A landscape with many valleys, sampled at points; each row gives a point and its height.
A ball rolls from a point to the lowest of its 2 nearest points, and stops where none of them is lower. Distance is the straight distance between rows; heights are no part of it.
z764 h=4.06: [ 22  -5 -50 -16 -40  14 -33 -13  18  13 -22 -19  -8  19  24 -16  37  18
  15  34 -39 -35  -8  -3 -29  -4 -15  26  12 -26 -17   6  19  16 -11  22
 -20 -23 -29 -14 -18  11 -26]
z305 h=6.50: [ -2  11 -53 -10  13 -11 -54 -78  34  17 -11  21 -26  25  60  25 -25  24
  41  22 -26   8  -5  22 -46 -53 -53 -65  -8  16  13  -7 -16  31 -22 -17
 -42 -15  -6  -4 -22  -1  22]
z645 h=3.43: [ 19  52  15 -41 -23   1  18  34   1 -51  23 -25  21 -15  19  -9   8   0
 -23   7 -18  -7 -40 -15 -22  13  11  43   2 -21 -35   9 -23  21   7  36
  54 -26 -26  12 -48   3   1]
z518 h=5.95: [ 10  22 -49   6  -9   2 -36 -41  24  14  -4  -7 -27 -21  35  28  -9  35
  27   5 -10 -11   3   8 -38 -43 -12 -19  -4   7  19 -12 -14  11   7 -16
 -20  -6 -16 -17 -15  -4   3]
z698 h=4.04: [ 16  40   3 -36 -14 -17  -2  17  -7 -39  20 -31   6  -2  41   1   2  -8
 -13   4 -12 -12 -45 -12 -10  -6  21  42  -1  -6 -21   3 -41  22   2  29
   8  -5 -59   5 -39   1  13]
z120 h=7.15: [ -7 -29 -11 -20  -4  -1 -32 -53  22  28  11  19  -8  36   4  -8 -16  10
  24  26  -5  16 -25  38 -15 -28  -1 -38   5  29  15  -6  21  19  -9 -14
 -67  -5 -16  24  24 -18  20]
z312 h=4.44: [  4   1  10  15  -5  16  -6  -7 -22   4  -5  11   3  -6  -8  13  -7  -5
  14   2  30   1   8  17   3 -13  30 -51  -3  10   9  13  -3   1  -1 -27
 -24  30  12  -3  37  -1  26]
z851 h=6.40: [ 25   9  30 -17  -1 -11   9   9 -14 -10  12  -3  22 -28 -24  -1   8  -6
 -35  14   0 -11 -10 -34  20  23   5 -12  15  -3 -19   3   0  14  -7  -5
  24  15  23   5   6   3  39]
z359 h=5.38: [ 11 -20 -29  -2 -34  31 -29 -10  16  16 -18   3 -14  -3   1   4  21  12
  15   8 -22  -8  -1  11 -15 -13 -15 -17  23  10   0   5   7   9 -16  -6
  -1   6 -12 -32  20   6  11]
z433 h=4.19: [  1  23  18 -23   0 -23  42  22   9  17  20   7  -9 -27  -6  12   5   5
 -20   8 -13   7   5 -28  18  12 -17  34  -8  -8 -15 -37  12  -8  14   2
  19 -14  48  15 -31  -3   9]
z40 h=3.86: [ -4  10 -18  66  22  41   2   2   6  32 -21  -7 -38   2  -4  12  -3  21
  33 -10   2 -10  32  18 -32  -8   7   5  -8 -10  24   2 -20 -22  -4 -21
   0  15  31 -16   1  12 -29]
z856 h=6.04: [-28 -15  -8  23   1  -9  14 -18  14   1   0  -2   1  10  -1  11 -25   6
  16 -18  10  11   2  20  12 -25  21 -19  -5   3   5  16  21   1   9  -2
 -23 -11 -37  14   6   3  -7]
z267 h=1.77: [ -1   2   3   2 -12 -11   0  18  15   5 -14 -20 -25  -1  -8  -4  38  21
   2  18 -48 -19 -11  -5 -17  42 -34  45  23 -34 -28  -1  26  32   3  -9
  17 -32  16  14  -6   0 -21]
z408 h=3.57: [-10  21   9   1  23  -5  34  20   9  32   5   6 -13 -10 -16  15  -6   5
  -8   6  -9  14   6  -2   7  15   4  41 -13  -5  -4 -36  11 -18  20 -14
   9  -1  37  33 -14   6  -2]
z50 h=5.64: [-14 -12 -18  14   4 -24 -14 -28  16   1   3   1 -10   8  25  22 -30  10
  40 -13  -4   8 -31  33  -2 -34  18 -25   5  -5  12  16  -3  29   2 -16
 -48 -12 -50  20   1   8   0]
z881 h=6.05: [ 16 -22  20   1  -9  20 -20  26 -30 -19   5  -2  40   5 -31 -45  25 -28
 -28   0  -4 -17  -5   0  -2  63 -38   0   5   2 -14  38  -4   4  -7  24
  31   0 -18 -12  17  15 -15]
z788 h=5.13: [-20  17  -6  25 -13  16   3   4 -13 -15   4   0  -3   0  19  24 -19  -3
  -5 -16   4   9 -22  12  -9 -34  19   8  -3   5 -15  29 -54  16 -15  24
   9   4 -46   2 -10  11  17]
z912 h=7.54: [ -2 -30  26 -20 -15  17  22   9   0  -2  -3   3  27   2 -39  -1  13  -4
 -36 -15  18  22  10  -9  29   9   1 -23  -3  14 -14  14  30 -14  -6   9
  27   6  20   6  33   3   8]
z138 h=7.26: [-33  28 -23 -13   5 -28   7 -32  30  30  14   5 -44  14  17  29   1  15
   8  -1   0  24  35 -12   9 -31 -22 -18 -13   3   8 -10  27  -9  16 -15
 -62 -33  25  14 -25 -14  -5]
z366 h=0.68: [-10  38  10  10  -6  -8  19  24  24   4   2 -26 -43 -26  -2  17  30  21
  -5  -1 -40 -12  14 -13 -20  18 -37  45  11 -26 -19  -6   2   7   5  -2
  26 -26  34   4 -29  -5 -10]
z482 h=4.49: [ -5 -33   4 -11  -4  14   1  24 -19 -12  -7   7  38  13 -25 -38  19 -37
 -24 -22  16  -1  44 -18  27  39 -21  -4 -16  11  12   0  21 -36  -1   9
  35   5  19 -26  10   2 -36]
z156 h=2.11: [-16 -17   4 -13  -3 -42  -8 -21 -15  -1  -9  16   9  15  -1  -2   1 -21
 -13   7  -3  10   3 -20  30  12 -25  17 -13  -8 -10   9   9  15   8  22
 -42 -12 -12   1  -6  -7  13]
z489 h=5.14: [ -3  18 -29   4  -3 -27 -25 -23   6 -16   2  -9  -8  13  59  20 -22   6
  32 -11  -5  -8 -17  15 -20 -42   8  -7  -7  -5   8  10 -38  28  -3   8
 -38 -10 -69  -8 -27   8   2]
z983 h=2.51: [-11 -35  34  -6  -6   8   0  12 -15 -11  -5  -8  33  14 -25  -1  10 -14
 -27 -14   0  31 -48   5  -1  19  -8   6  10   6 -37  34 -19  29  -9  33
   2  17 -22  24  31   9  45]
z630 h=6.20: [ -4   9 -36 -16   3 -15 -41 -67  19  43 -15  28 -44  17  30  28 -19  30
  46  31 -13  16  -1  11 -31 -34 -35 -47  -1  11  20 -29  -1  21   1 -32
 -63  -8  28  -8 -10 -12  20]
z421 h=3.35: [-11 -34  30  15  12   1   2 -14  -5  16 -27  17 -15  30  -4   2  -7  -9
  59   0  25  33  -8  58 -21   0   2 -52 -11 -25   8   5  12  17   9 -24
 -50  25  28   5  37   9   9]
z23 h=5.55: [ -9  29 -36  18   8  -3 -13 -31  17   9   8   3 -27 -11  33  20 -11  17
  23  -5   8 -15  29   5 -12 -46   7 -20  -9   3  24  -6  -6 -18   4 -10
 -23 -13  -8 -17 -25  -1 -10]
z999 h=4.51: [  6  27   2  12 -15  34   7  23  -5  -6   6  -7   1 -22   7  28  -7   3
 -14  12  -5  11 -37   2 -21 -16  16  31   1   0 -17  13 -39   6 -10  22
  28   0 -11  10  -7   9  14]
z365 h=4.12: [ 13 -36 -20  -6   8  -8 -21   0 -32 -29 -20  23  27  14  30 -26 -17 -45
  22 -20  32  -9  20   7  19  -6  11 -17 -13  -6  37 -15 -10 -12  -5  -5
  -9  36  -8 -54  -5  -3  -7]
z675 h=2.42: [-14  -6  27 -10 -19 -12  10  -5   9  20   0   0  10   8 -28  -3  10  15
 -30  11  -6  27 -13  -5  10  11 -10   6  16   4 -33  23  25  16 -10  23
 -13 -28  -7  31  27   1  16]
z759 h=2.79: [ 23  51  -6  -7   6  -8  12  14  25  17  29 -11 -21 -51   8  17  11  30
  -9  13 -13 -10   2 -21 -14   8  -5  34   9  -4  10 -27  10 -23  18 -23
  27 -31  13  15 -28 -13 -20]
z940 h=2.92: [-10 -35  25   9  -1   4   7  13 -19 -27  -4  -4  22   5  -2   3  -1 -24
   2 -39  30  24 -17  25   9  -8  23 -31   0   6  -8  32  -7   7   5  13
  -9  29 -40   9  31   5  23]
z642 h=5.46: [ 13  13   0 -15 -30  12  24  19  12   9  10  12  -2 -30  -4  26   1   7
 -14  -3   1   7  12 -24  13 -13   6  18   0   9  -4 -18 -20  -8 -18   6
  45   4  29 -21 -17   1  17]
z965 h=3.97: [ -3  37   9   2 -15  21   6  36 -11 -24  14 -15  17 -12   1  -4   6  -5
 -18  16 -15 -10 -35   3 -20  13   4  51  -1 -15 -28  16 -31  17   0  29
  37  -4 -11  13 -32  13  -5]
z596 h=1.74: [-18 -34  35  28   3  22   8  26 -38 -32  -3 -11  30   6 -27  -4  11 -35
 -21 -35  21  20 -25  17  -3  26  -2 -16   6   3 -30  37 -22  12   3  30
  12  30 -16  22  34   5  26]
z293 h=6.11: [-27   9 -12  17 -10  37   4 -18  -1  14  -7  17 -23   1  10  34 -18   2
  15 -10  12  18  30  11  -5 -45   9 -29 -11  14   5  15 -29  -4 -18  -5
  14  11  20 -19   0  20  15]
z926 h=6.39: [-18  -7 -12  44  -9  32   5  12   7  -1   7  -8   6   5   4  -8 -12   1
  -1  -4   8  -7 -13  31 -15 -18  27   3  -2   3   4  29   7 -15   0  14
   1 -20 -40  11  14   4 -33]
z478 h=3.64: [  6   2 -19 -12  10 -44  -8 -13  -2  -7   1   2 -20 -14  34   7 -11  -9
  23   3  -2 -11  -2  -9  14 -12   8  17  -1 -13  19 -21   5   9  16  -8
 -33   1 -23 -10 -26 -11   1]
z342 h=5.91: [ -7   8 -11 -28   6 -15 -20 -44  -2  30 -20  23 -46  10  14  30 -11  18
  38  24   8  21  -1   1  -9 -20 -12 -40   0  -6  16 -30 -10  28   6 -34
 -58   8  39  -5   1  -4  30]
z287 h=2.81: [ 16  18  23 -30   7 -20  16  31 -17 -62  25 -20  39 -12  -5 -31  -1  -5
 -32  -9  -8 -12 -27 -18   1  41  -7  39  18 -12 -16  10 -15  29  -3  26
  75 -17 -11   3 -42   0   0]
z552 h=3.91: [  8  -6  27  19  23 -13   8  29 -29 -40  11 -11  43 -16 -10 -44   2 -21
 -31 -12  19 -37  11  -7  21  45   8 -14   9  -2   4  11  17 -14  -1  -5
  35  -9 -30   5  16  -2 -21]
z871 h=4.48: [ 18  27  -1 -33  -2 -32   0 -19  13   6  34  11 -41 -19  24  51  -6   9
  -2  11  10  24 -15 -31   8 -42  -3 -15  -5  10  -7 -37 -12   7  13  -8
 -36   7   4  20 -28 -15  36]
z72 h=7.03: [-10 -15  26  -3   9  20  19  43 -18 -49  19  -5  44  -7 -24 -27  -4 -21
 -29 -32  32   3 -11  -8   7  26  21  18   9  12   1   0 -13 -10  -5  26
  82  -5 -16   5  -1  -3 -24]
z893 h=3.87: [  7 -23  13 -27  -2 -11  14  -2 -11 -26   2   9  26   8  -9   9 -16 -19
  -3 -23  21  23 -10  -1  31 -20  30 -22 -12  15  -2   7 -11   0  -3  11
   0  44 -17  -2   9  -1  29]
z439 h=6.48: [ -3  -2 -20  16   4  30  10  -6  37  61 -26  -8 -47   4 -21  21   8  35
  17   3 -21   9  27  14 -21   1 -10  12   6   2  12 -18  14 -26   7 -37
  -7  -4  55  -2  18  -2 -10]
z338 h=3.03: [-11  -9  42  47  23  14  20  34 -23 -15  -5 -14  17  -1 -25 -28  16  -8
 -24   0  -4 -11  -2  30  -1  44  -2   6  -3  -9 -14  18  30 -12   7  -8
  21  -6  10  37  36   7 -24]
z109 h=2.98: [-17   4  -1 -12 -28  -7  -3   0  24  32   5  -4  -9   6  -6   3  12  17
 -10  22 -30  13  -5  -9   1  -2 -22  17   6   4 -25   7  19   7  -7  12
 -17 -35  -1  14   9  -1   0]
z967 h=6.63: [ 10   7  31 -17  18 -18  22  -1 -38 -26  -2 -10  16 -21 -21  13   7 -13
 -10  -4  28  -8   0 -26  23   5  32 -22   4 -14  -8  -7  -5  24  -1 -18
   4  47  32  15   2   0  52]
z600 h=6.75: [ -3  -5 -51  13  14 -12 -43 -64  16  18  -7  29 -10  28  38   0 -41   7
  40  23  -8  -8   0  32 -17 -53 -23 -71 -16  15  23   2   2  20 -15 -10
 -61  -3 -11  -8 -24   6   4]
z275 h=1.09: [ -9  -5  10  -7  -3 -33 -27 -23 -20   7  -1   9   2  18   8 -13  -2 -11
  -2  14  -7   5 -16  -2   8   3 -10  -6   3   6  -9  16 -12  30  -4  15
 -64   1 -36   8  13   6  28]
z509 h=6.28: [ 18  -5 -12 -13  -1  16   0  -4   4  21 -13   9 -14 -23   2  35  -7   7
  28   0   1   1   3   2  -9 -14  14   2  -2   1  18 -33 -24   0   5 -36
   5  40  29 -19  -2  -1  26]
z270 h=3.59: [  1 -14   3   5  -9  16  -2  12 -15  -6  -4   5   8 -10  -9 -11   8 -25
   6  -6   0 -12  11  -5   7  13   8   3   2  -3  12  -2  -4  -1  -6  -2
  18  27   3 -28   7   7   1]
z223 h=3.80: [ 31  31  -6 -34   1 -35 -14 -26  15  -1  27   6 -13 -14  24  22  -5   8
 -14  17   6   1 -19 -37  25 -19  23 -28  13  18 -10 -11  -2  -3   5 -20
 -31  19 -21   4  -5 -21  32]
z730 h=2.70: [-11  18  12  24  12   9  31  32  -1   3   2  -6 -11  -9 -14  14  -9   0
   3   8 -17   6 -16  17 -10  14   6  63 -15 -11  -9 -21 -12   2  20   8
  21   4  17  28 -24   6  -5]
z773 h=6.83: [-11 -25  15  30  -5  40  13  46 -27 -42   8 -18  38   4  -4 -24   4 -27
 -15 -25  21   0 -25  22 -16  22  22  15   6   0  -3  16 -20  -4   2  21
  52   0 -41  12  14  -2 -29]
z868 h=5.01: [  1 -30 -24  40 -15  64 -29  -9  14  25 -24 -15 -23   3  -3   7  23  23
  26   2 -16  -4 -11  29 -53 -16 -11 -11  26  -3  -2  26   5  -7 -12 -10
   4   7  -2 -14  39  -7 -17]
z869 h=2.36: [-10 -11  11  22  34  11  22  -9  17  45 -37  10 -40  33 -18  11 -15   8
  52   5  20  27  11  51 -24   7   2 -21 -12 -31  17  -8  11  -3  20 -40
 -40  28  54   4  15  10  -7]
z182 h=7.20: [ -1 -32  37  -4  11  18  33  34 -24 -51   9 -11  52 -12 -38  -7   2 -26
 -36 -45  44  14 -10  -8  16  27  18 -14  -1   9 -16   6   2  -9   2  20
  64  29   3  21  22   0   2]
z118 h=6.96: [ -9  -7 -34  16   6 -11 -22 -38  11  23   3  19 -12  26  20  -8 -24   8
  27  20   3   0   6  22   4 -36  -3 -43 -13  19  18  -4  19   0   4  -9
 -68 -13 -12  10  -9  -3  -7]
z479 h=6.21: [ 30  -5  31  -6  -3  16  -7  26 -33 -22  12   0  43 -20 -30 -31  17 -24
 -32   3  10 -17 -10 -20   7  43 -10 -20  18  10 -13  26 -11   7 -19   1
  37  21   7 -10  17   8  20]
z189 h=0.71: [  0  -2 -19  36  36   0  -5 -28  23  53 -30   9 -58  35  -8   8 -12  14
  59   9   2   4  19  32 -30   0 -15  -8 -10 -29  25 -19   7  -8  16 -33
 -57  19  41  -1  -6   8 -26]
z647 h=7.68: [  3  18 -31   0 -18 -17 -12   1  12  -5   2  -5  -8   1  36 -28  23  -4
 -12   8 -21 -27  29 -27   2  -8 -25  34  -3 -25   1  -1  19 -18  -5  34
  -4 -46 -10 -29 -31  -4 -35]
z970 h=6.62: [-20  -2  -1  24  -7  34   9  38  -6 -19   5 -12  12   7  -2 -17   0 -11
  -6 -10   2 -11  -7  14 -12   5  21  29  -1  -1  -4  21  -3 -10  -1  30
  40 -16 -30   2  -1   3 -44]
z969 h=3.44: [ 13 -35   0 -28  15 -28 -17  -3 -31 -53 -16   8  49   9  17 -29 -14 -48
 -14 -26  23 -12   8 -23  35   9  13  11  -3   1  24  -7 -17 -11   2  12
   2  31 -26 -40  -5 -24   8]
z222 h=3.48: [ -4 -24  35  29  36   3  17  43 -36 -54   7 -20  45  -4 -17 -47   8 -27
 -27 -21  10 -35  -7  34  -7  54   1   9  -3  -8  -8   1  12  -4  12  -1
  59   6 -13  23  22  -1 -31]
z669 h=7.30: [-16 -38 -16 -34 -13 -11  -9 -46  31  23  -6  31   2  39   3   5 -20   1
  23  16 -11  28  -6  23   9 -39 -17 -34  -8  22   2  -2  25  25  -9 -13
 -45   3   8  -5   2 -11  25]
z836 h=7.55: [ -4  32 -25  -3  -2 -27 -10 -15   9   4   0  12 -16  -6  37 -23  16  -9
 -18  -2  -3 -21  51 -42  26 -25 -23  -3  -1  -8   4   4  20 -26  -2  11
 -25 -31  11 -38 -21 -18 -13]
z404 h=4.96: [ -7  13   4 -12   9  -6  17  -9  -5  23 -11   4  -8  -2 -13  10   0   7
   3  12  36   2  27  -8  22  -6  30 -34  -6  -2  10  -9  28   1  17 -31
 -29  12  35   5  17 -13  14]
z953 h=6.77: [-19   2 -31   6  17   5  14  -8  46  59  -2  -3 -48  19  -4  19  -2  27
  19   1 -22  14  19  14 -10 -11 -17  23  -7  -1  17 -28  26 -28  19 -21
 -21 -15  32  10  -7   5 -24]
z988 h=4.11: [  7 -36  -3   6 -10  19  -6  18  -8   8 -15  13   6  15 -17 -33  27 -21
  -1   0 -12 -14  35   1   9  30 -24   4  -4  -3   7  -8  24 -17  -8  -4
  18  13  34 -29  20   8 -23]
z108 h=4.55: [ 16 -14  35 -21   1 -11  13  -7  -4  -5   9   3  20   1 -26  14  -9  -3
 -20   4  24  25 -19   0  31  -3  33 -29  -3  17 -12  -4  13  -5   9  -4
 -20  28  -3  39  35  -5  33]
z768 h=5.66: [-30   4 -22  29 -12  30 -12  -2  -6  -2   3  11 -15  17  19  15 -12 -10
   8 -16   9   3  17  12 -14 -40   6 -12  -4  11   3  26 -38   6 -25  20
  14  -1 -30 -26 -12  19  -8]
z37 h=5.27: [-15   4   3  -9 -15   0   9  22  -3 -27  16   6  22  11 -10 -40   5 -24
 -29 -27  21  -9  29 -35  23  10  -4  15   6   9   8  11  -9 -21 -22  29
  55 -27 -11 -40  -9  -6 -38]
z416 h=7.37: [ 15 -23  33  -2   2  23  32  26 -15 -27  10  -7  34 -26 -50   1   4  -3
 -41 -19  21  24 -28 -13  15  18  13 -15  17   4 -26  11  12  -5 -10  14
  53  22  24  33  19   5  33]
z875 h=5.05: [  9  33   4  -9   7 -22 -16 -25  -9   9  11  -1 -40 -21  28  56 -12  17
  19  11   4  22 -31 -13 -11 -26   0 -16   0   3  -9 -16 -33  26   9 -15
 -40  11  -4  23  -7   0  48]
z900 h=2.93: [ -7 -10  10   9   3 -23   4   8 -18 -15  -8  -2   3  -1  -9 -14   9 -22
  -4   7 -17 -18   6  -5  11  33 -13  33 -10 -12  -6  -6   6  13  12  13
   2   6   1  -4  -9   3  -1]
z711 h=2.95: [  7  -6 -11 -37  -1 -51  -6  -7 -10 -17  -6  16   1  -5  32  -1  -7 -20
  -7   3 -11   3 -10 -31  31   3 -12  32  -5 -10   2 -25  19   0  15   8
 -29  -4  -7 -10 -28 -20  15]
z584 h=5.72: [  8  -7 -32 -12 -10  28 -21 -36  30  38 -25   9 -25  -6  -1  23   6  30
  24   4 -10   7  15  15 -16 -32  -5 -41  14  25  16  -8   8   6  -8 -37
 -10   6  26 -24  21 -14  18]
z693 h=3.04: [ 24  29   5 -14  -5 -16  -8  -5   7 -15  20  -3   7 -21  11   3  -7   0
 -20   3   6 -13 -16 -26  17 -15  24 -13  18  10 -13  17 -15   0  -6   1
   6  11 -42  -8   2  -6  15]
z399 h=2.12: [ 22  10   4  -7  -7  -6 -27  -4 -15   2  14 -10   7   0   9  -9  11  -1
 -16  30 -19 -15 -38  -7   1  16   9  -2  13   7 -15  24 -14  20  -2  10
 -27  -2 -46  12  20   6  21]
z883 h=5.29: [ -6   6  29 -30  22 -19  28   3 -15  21  -6   1 -10   3 -31   6   8   9
 -10  20  28  11  11  -9  27  26  12 -15  -3  -6   2 -25  41   7  23 -36
 -22   9  48  31  24  -9  20]
z530 h=3.94: [ -5 -29  18   7  -3  17 -17 -14  -8  10 -17  12  -7   9  -2   5   3  -6
  28   3  11  23 -22  38 -18 -12   8 -42   8  12   3  14   0   8  -5 -17
 -36  27   1  -1  48   2  30]
z472 h=1.78: [ 16  -8   6  17  -1  14 -21  17 -23  -8   6 -25  23   4   1 -29  13  -5
 -14   9  -4 -33 -38  20 -16  25  14   2  15  -4 -13  38 -17  12  -4  12
 -23  -1 -62  11  27  10  -1]
z240 h=7.81: [  7  27  -6 -30 -20 -28   8  15  10 -25  20   5  22  -2  23 -32   1  -7
 -32   2  -3 -12  14 -26  11   0 -12  43 -14  -8  -4   6   3 -16  -1  44
  18 -42 -26 -18 -37  -8 -30]
z41 h=5.88: [  3   1  25  20   4  13   7  32 -17 -26   5  -9  24   7 -35 -48  14 -11
 -31   0 -16 -12  18  -5   0  61 -36  22   5 -11 -12  27   8   2 -13  18
  56 -21  23  -4  -8  20 -34]
z715 h=7.04: [-24  13 -35  14   6  -6  -6 -36  31  51   4   2 -53   6  11  28  -1  31
  29   1 -13  12  11   7 -23 -20 -20  -2  -6   3  15 -14  25  -7  15 -23
 -50 -28  11  18 -12 -13 -21]
z438 h=0.81: [ -3 -12  29 -27  27 -36  22  18 -35 -66   1  -4  67  -2 -17 -30 -15 -29
 -29 -31  42 -19  13 -27  34  32  20  22  -8  11  13 -25 -12 -17   5  22
  48  10  -9  -1 -17 -22  -9]
z110 h=1.85: [  5  53  -4  20   5   7   5  13  19  21  13 -22 -39 -37   8  29  23  26
   2   4 -25  -6  22 -15 -27  -1 -18  33   1  -5   0 -10  -7 -20  12  -8
   6 -30  32   1 -20  -6 -16]
z363 h=5.89: [ 12  17 -16 -18  -7 -14   1   3   9   3  -8   8 -20 -36  23  29   7   1
  16  -3  -9 -12  12 -20   0 -12   1  16   2  -5  12 -30 -27   5  -3 -11
  19  20  18 -32 -20  -5  19]
z104 h=4.88: [ -1  -6   1   5  -6  24  20  27  26  27  -8 -10  -8   0 -25  -4  14  18
 -11   7 -38   7   3  10   0  24 -13  37  10  -3  -7  -2  29 -18  -4  -5
  40 -29  27  13  13  11 -32]
z143 h=2.55: [ -4 -23  23  33   5   9  -8  13 -21  -5  -2 -13  21   5 -16 -41  24 -12
 -18   3   5 -24  -7  24  -7  35  -6 -11  10  -3 -16  33  26  -1   4  14
  -8 -10 -34  22  42  11 -15]
z332 h=7.56: [-12 -29   0 -22 -19  16  11 -11  17  13   3  15  16  21 -23  -9   0  -4
 -19  -2  11  20  22   7  25 -19   3 -38 -17  28   0   9  34 -18  -3   6
 -11   9  16  -8  23  -4  12]
z976 h=4.98: [-15  31 -10  37   7  -3  12   5  -2  -1  10   1  -9 -16  20  -4 -14   1
  15 -12  17 -28  35  -1   3 -24  34   3  -4  -4  24  -4 -15 -27   1  -5
   4  -7  -3 -15 -14  -3 -20]
z877 h=5.03: [ 24   9  18 -27 -24   8  25  19  15 -11  25   7  24 -19 -23  13  -8   5
 -44 -10  11  16  -3 -42  35  -8   9  -2  12  17 -28   2 -12 -17 -23  26
  56   3   7  -5 -12   1  16]
z49 h=4.66: [ 26  22  23 -30  -6 -26  41  17  16  -8  28   8   8 -29 -17   7  -4  19
 -42  -5   3  17   8 -45  34   7  -1  10   1  -2 -26 -15  11  -7  -7  16
  45 -21  30  23 -26  -1  13]
z835 h=6.35: [ 18  -2 -37  26  14  18 -40 -45  13  14 -19 -12 -21 -13  26  34 -24  39
  55 -10 -10   2 -21  31 -45 -26   3 -25   5  -6  36  -6 -18  10   8 -28
 -18  14 -19 -15   0   1   1]
z135 h=4.10: [ 21  14  16   6   6  -3   9  19  -1 -18  26  -2  31 -21  -9 -29 -10   4
 -33  -1  11 -22   3 -12  16  17  24  -1  13  11   1  18  12 -25  -4  -2
  43 -23 -32   7  12  -2 -29]
z592 h=5.53: [ 22   9   4 -17  -5  -1   9  33  -3 -33  21  -1  42  -2  -3 -57   7  -6
 -26  -5   0 -20  12 -33   6  33 -12  28  11  -4   6  18   5 -14 -19  18
  76 -39  -7 -26 -20   4 -56]
z100 h=7.43: [-10 -21  -4 -39 -19  -1   3 -30  22  32   0  23  -1  30 -17  -1 -10   5
  -3  21   5  27   8   5  20 -29  -4 -26 -16  32  -8 -16  30  -1   0  -7
 -33   0  28   9  15 -14  25]
z86 h=4.65: [ 10  32 -11 -11  -1 -24 -26  -1  -9 -27  15 -26  -3   1  48  17  -6   2
  12   1 -21  -6 -42  -3 -17 -23  22  12  -2  -4   2  11 -49  27   1   3
 -28   4 -66   9 -22   9  16]
z259 h=5.51: [  5  10   4   3   2   2 -31 -28 -13  23 -10   6 -31  -6   4  29  -5  12
  35  25 -13  13 -29   8 -26 -12   1  -6   5   5   4 -17 -23  22  -2 -26
 -37  16   6   7  14   2  31]
z158 h=4.30: [  2  14  -9  28  13 -24  -7  -3 -22 -16   0  -2 -11 -13  30   2 -13  -8
  36  -6  13 -31   4   8   1 -11  23   4  -5 -12  19 -12 -29  12   3  -9
 -17   5 -34 -10 -17   0  -3]
z833 h=2.60: [ -5   6 -40  60  31  14 -12 -29  20  41 -18  -6 -47  26  13  12 -23  25
  57  -8  -2  -5  34  28 -28 -20   0 -20 -11 -21  34  -7  -1 -23   3 -15
 -32   2  20 -12 -19  18 -37]
z538 h=2.09: [  6  -8  31 -27  20 -31  14  18 -26 -62  12 -17  48  -3  -8 -20 -12 -25
 -28 -15   5 -11 -22 -18  27  38   5  37  -6   3  -9 -15 -12  12   8  28
  41   8 -21   9 -30  -6   8]
z765 h=4.97: [  8 -23  28 -51   5 -26  10 -12 -16   0  -9  12  19  14 -28   1   0  -7
 -16  14  17  25 -10 -19  37  14   9  -9 -16   7  -8 -23  28   6  13   2
 -30  23  28  20  15  -6  40]
z204 h=6.10: [ -3   0 -31  22   6  38 -25 -34  38  63 -25  -1 -38  10  -6  29  -4  51
  38  16 -13   9  17  25 -48 -30 -22 -17   8  14  28 -21  -8 -13   1 -33
 -15   3  43 -13  11 -10   0]
z298 h=2.37: [ 13  -7  26 -39  21 -58   6   0 -27 -65  -1  -3  58   5  -5 -17 -28 -23
 -37 -31  39 -10   6 -50  44   9  26   3  -4   3   5 -10 -29 -24   0  22
  12  24 -27 -17 -22 -34  13]
z308 h=1.59: [-24 -35  29 -11 -26  18   2 -11   2  14  -7  11  19  23 -33   5   8  -3
 -18  -2   1  34 -17  -2   6  -3 -10 -11   6  16 -31  29  -3  14 -20  29
 -13   4  -3  11  42   6  42]
z497 h=7.41: [-21  30  -9  -7   0 -23   5 -12  11  26  13   8 -29   3  16  12  11   2
 -13  12 -13   4  41 -29  31 -14 -17  -3 -17   2   2  -6  24 -22  14  -6
 -39 -32  44  -1 -17 -10 -11]
z561 h=1.43: [-18 -12  26  26  15   3  20  16 -23  -4  -3  -1   4   3 -18  13 -12  -8
   1   2   0  20 -21  20   4  11  16  23 -12   0 -13   0 -14  16  11   9
  -7  16  10  36   5  11  13]
z702 h=5.84: [ 17  -1  -4   8  14   0 -21  -4  -4  22 -13  -8 -36   4   0  14   1  10
  43  28 -28   2 -43  20 -31  16   2  35   1  -7  13 -41  -7  17  15 -28
 -35  25   8  14   5   3   6]
z627 h=3.55: [ -5  12 -29 -16 -43   5 -13  -5  41  21   0 -14 -13   3  25   9  27  22
  -3  18 -35  -7  -1  -4 -22 -23 -23  23   1  -7 -18   9   9  11  -2  21
  -3 -40 -27   1 -15  -2 -14]
z227 h=3.56: [ 20  31   6   9  11  -2   7  24  -1 -13  20 -16   1 -41  -4  -2   0  17
 -12  10  -4 -25 -11  -8  -4  17  19  30  14 -10   9  -8  12 -10   7 -23
  36 -18 -10  15  -2  -7 -25]
z278 h=4.64: [ -8 -46 -15  12  -2   5 -24 -11 -30 -13 -12  21  22  34  17 -24 -18 -38
  26 -13  15   3  14  29   4 -10  -6 -27 -24   5  18   7 -16   4   0  22
 -30  28 -27 -36   4  17  -5]
z211 h=5.71: [ 15   8   3  -7   1 -13  16  29   4 -14   8   0  17  -7  -7 -41  13   0
 -21  -4 -28 -24  30 -27  16  45 -28  31   4 -13   1  -1  19 -14  -8   4
  55 -40  33 -19 -23   6 -44]
z329 h=6.53: [ -2  15 -11   6   0  27  20   3   6  34 -19  13 -24 -13  -7  37  -2   6
  16  -5   7   7  33   1  -8 -23   8  -8  -8   5  13 -12 -26 -15 -10 -27
  10  26  57 -23   3   8  12]
z671 h=4.87: [-17 -17   6 -11   1   5  16  13 -15 -21   3   9  45  13 -16 -34   1 -31
 -25 -32  45  -3  56 -26  37   8  17 -16  -9  15  24   3  10 -46  -9  10
  35   0  10 -31   7 -12 -40]
z747 h=4.52: [-13 -10  -2  -1  -7   7  15  11  21  32 -18   9 -19  13 -19  -9  15   2
   3   3 -31   0  32  -4  19  20 -16  29  -8  -7   5 -15  24 -21   1  -9
   2 -11  51 -11   3  12 -21]
z720 h=5.00: [  1 -14   0  33  10  30  12  33  11   6 -11 -12  -6  -4 -16 -26  24   9
  -4   5 -18 -24   8  18 -13  39  -6  26  13 -16   2   3  35 -23  -3 -11
  50  -7  11   4  20  16 -53]
z917 h=4.63: [  5 -22 -20  47  -1  50 -12  13   7  10 -22 -16 -22   6 -10  -3  29  15
  24  -1 -15 -19   3  26 -34   9   1  14  12 -17   4   6  18 -17  -6  -9
  17  11   0  -4  26   4 -42]

Where does a ball stop that starts at each point below?
z647 -> z917
z100 -> z275
z479 -> z275
z912 -> z645
z509 -> z561
z702 -> z275
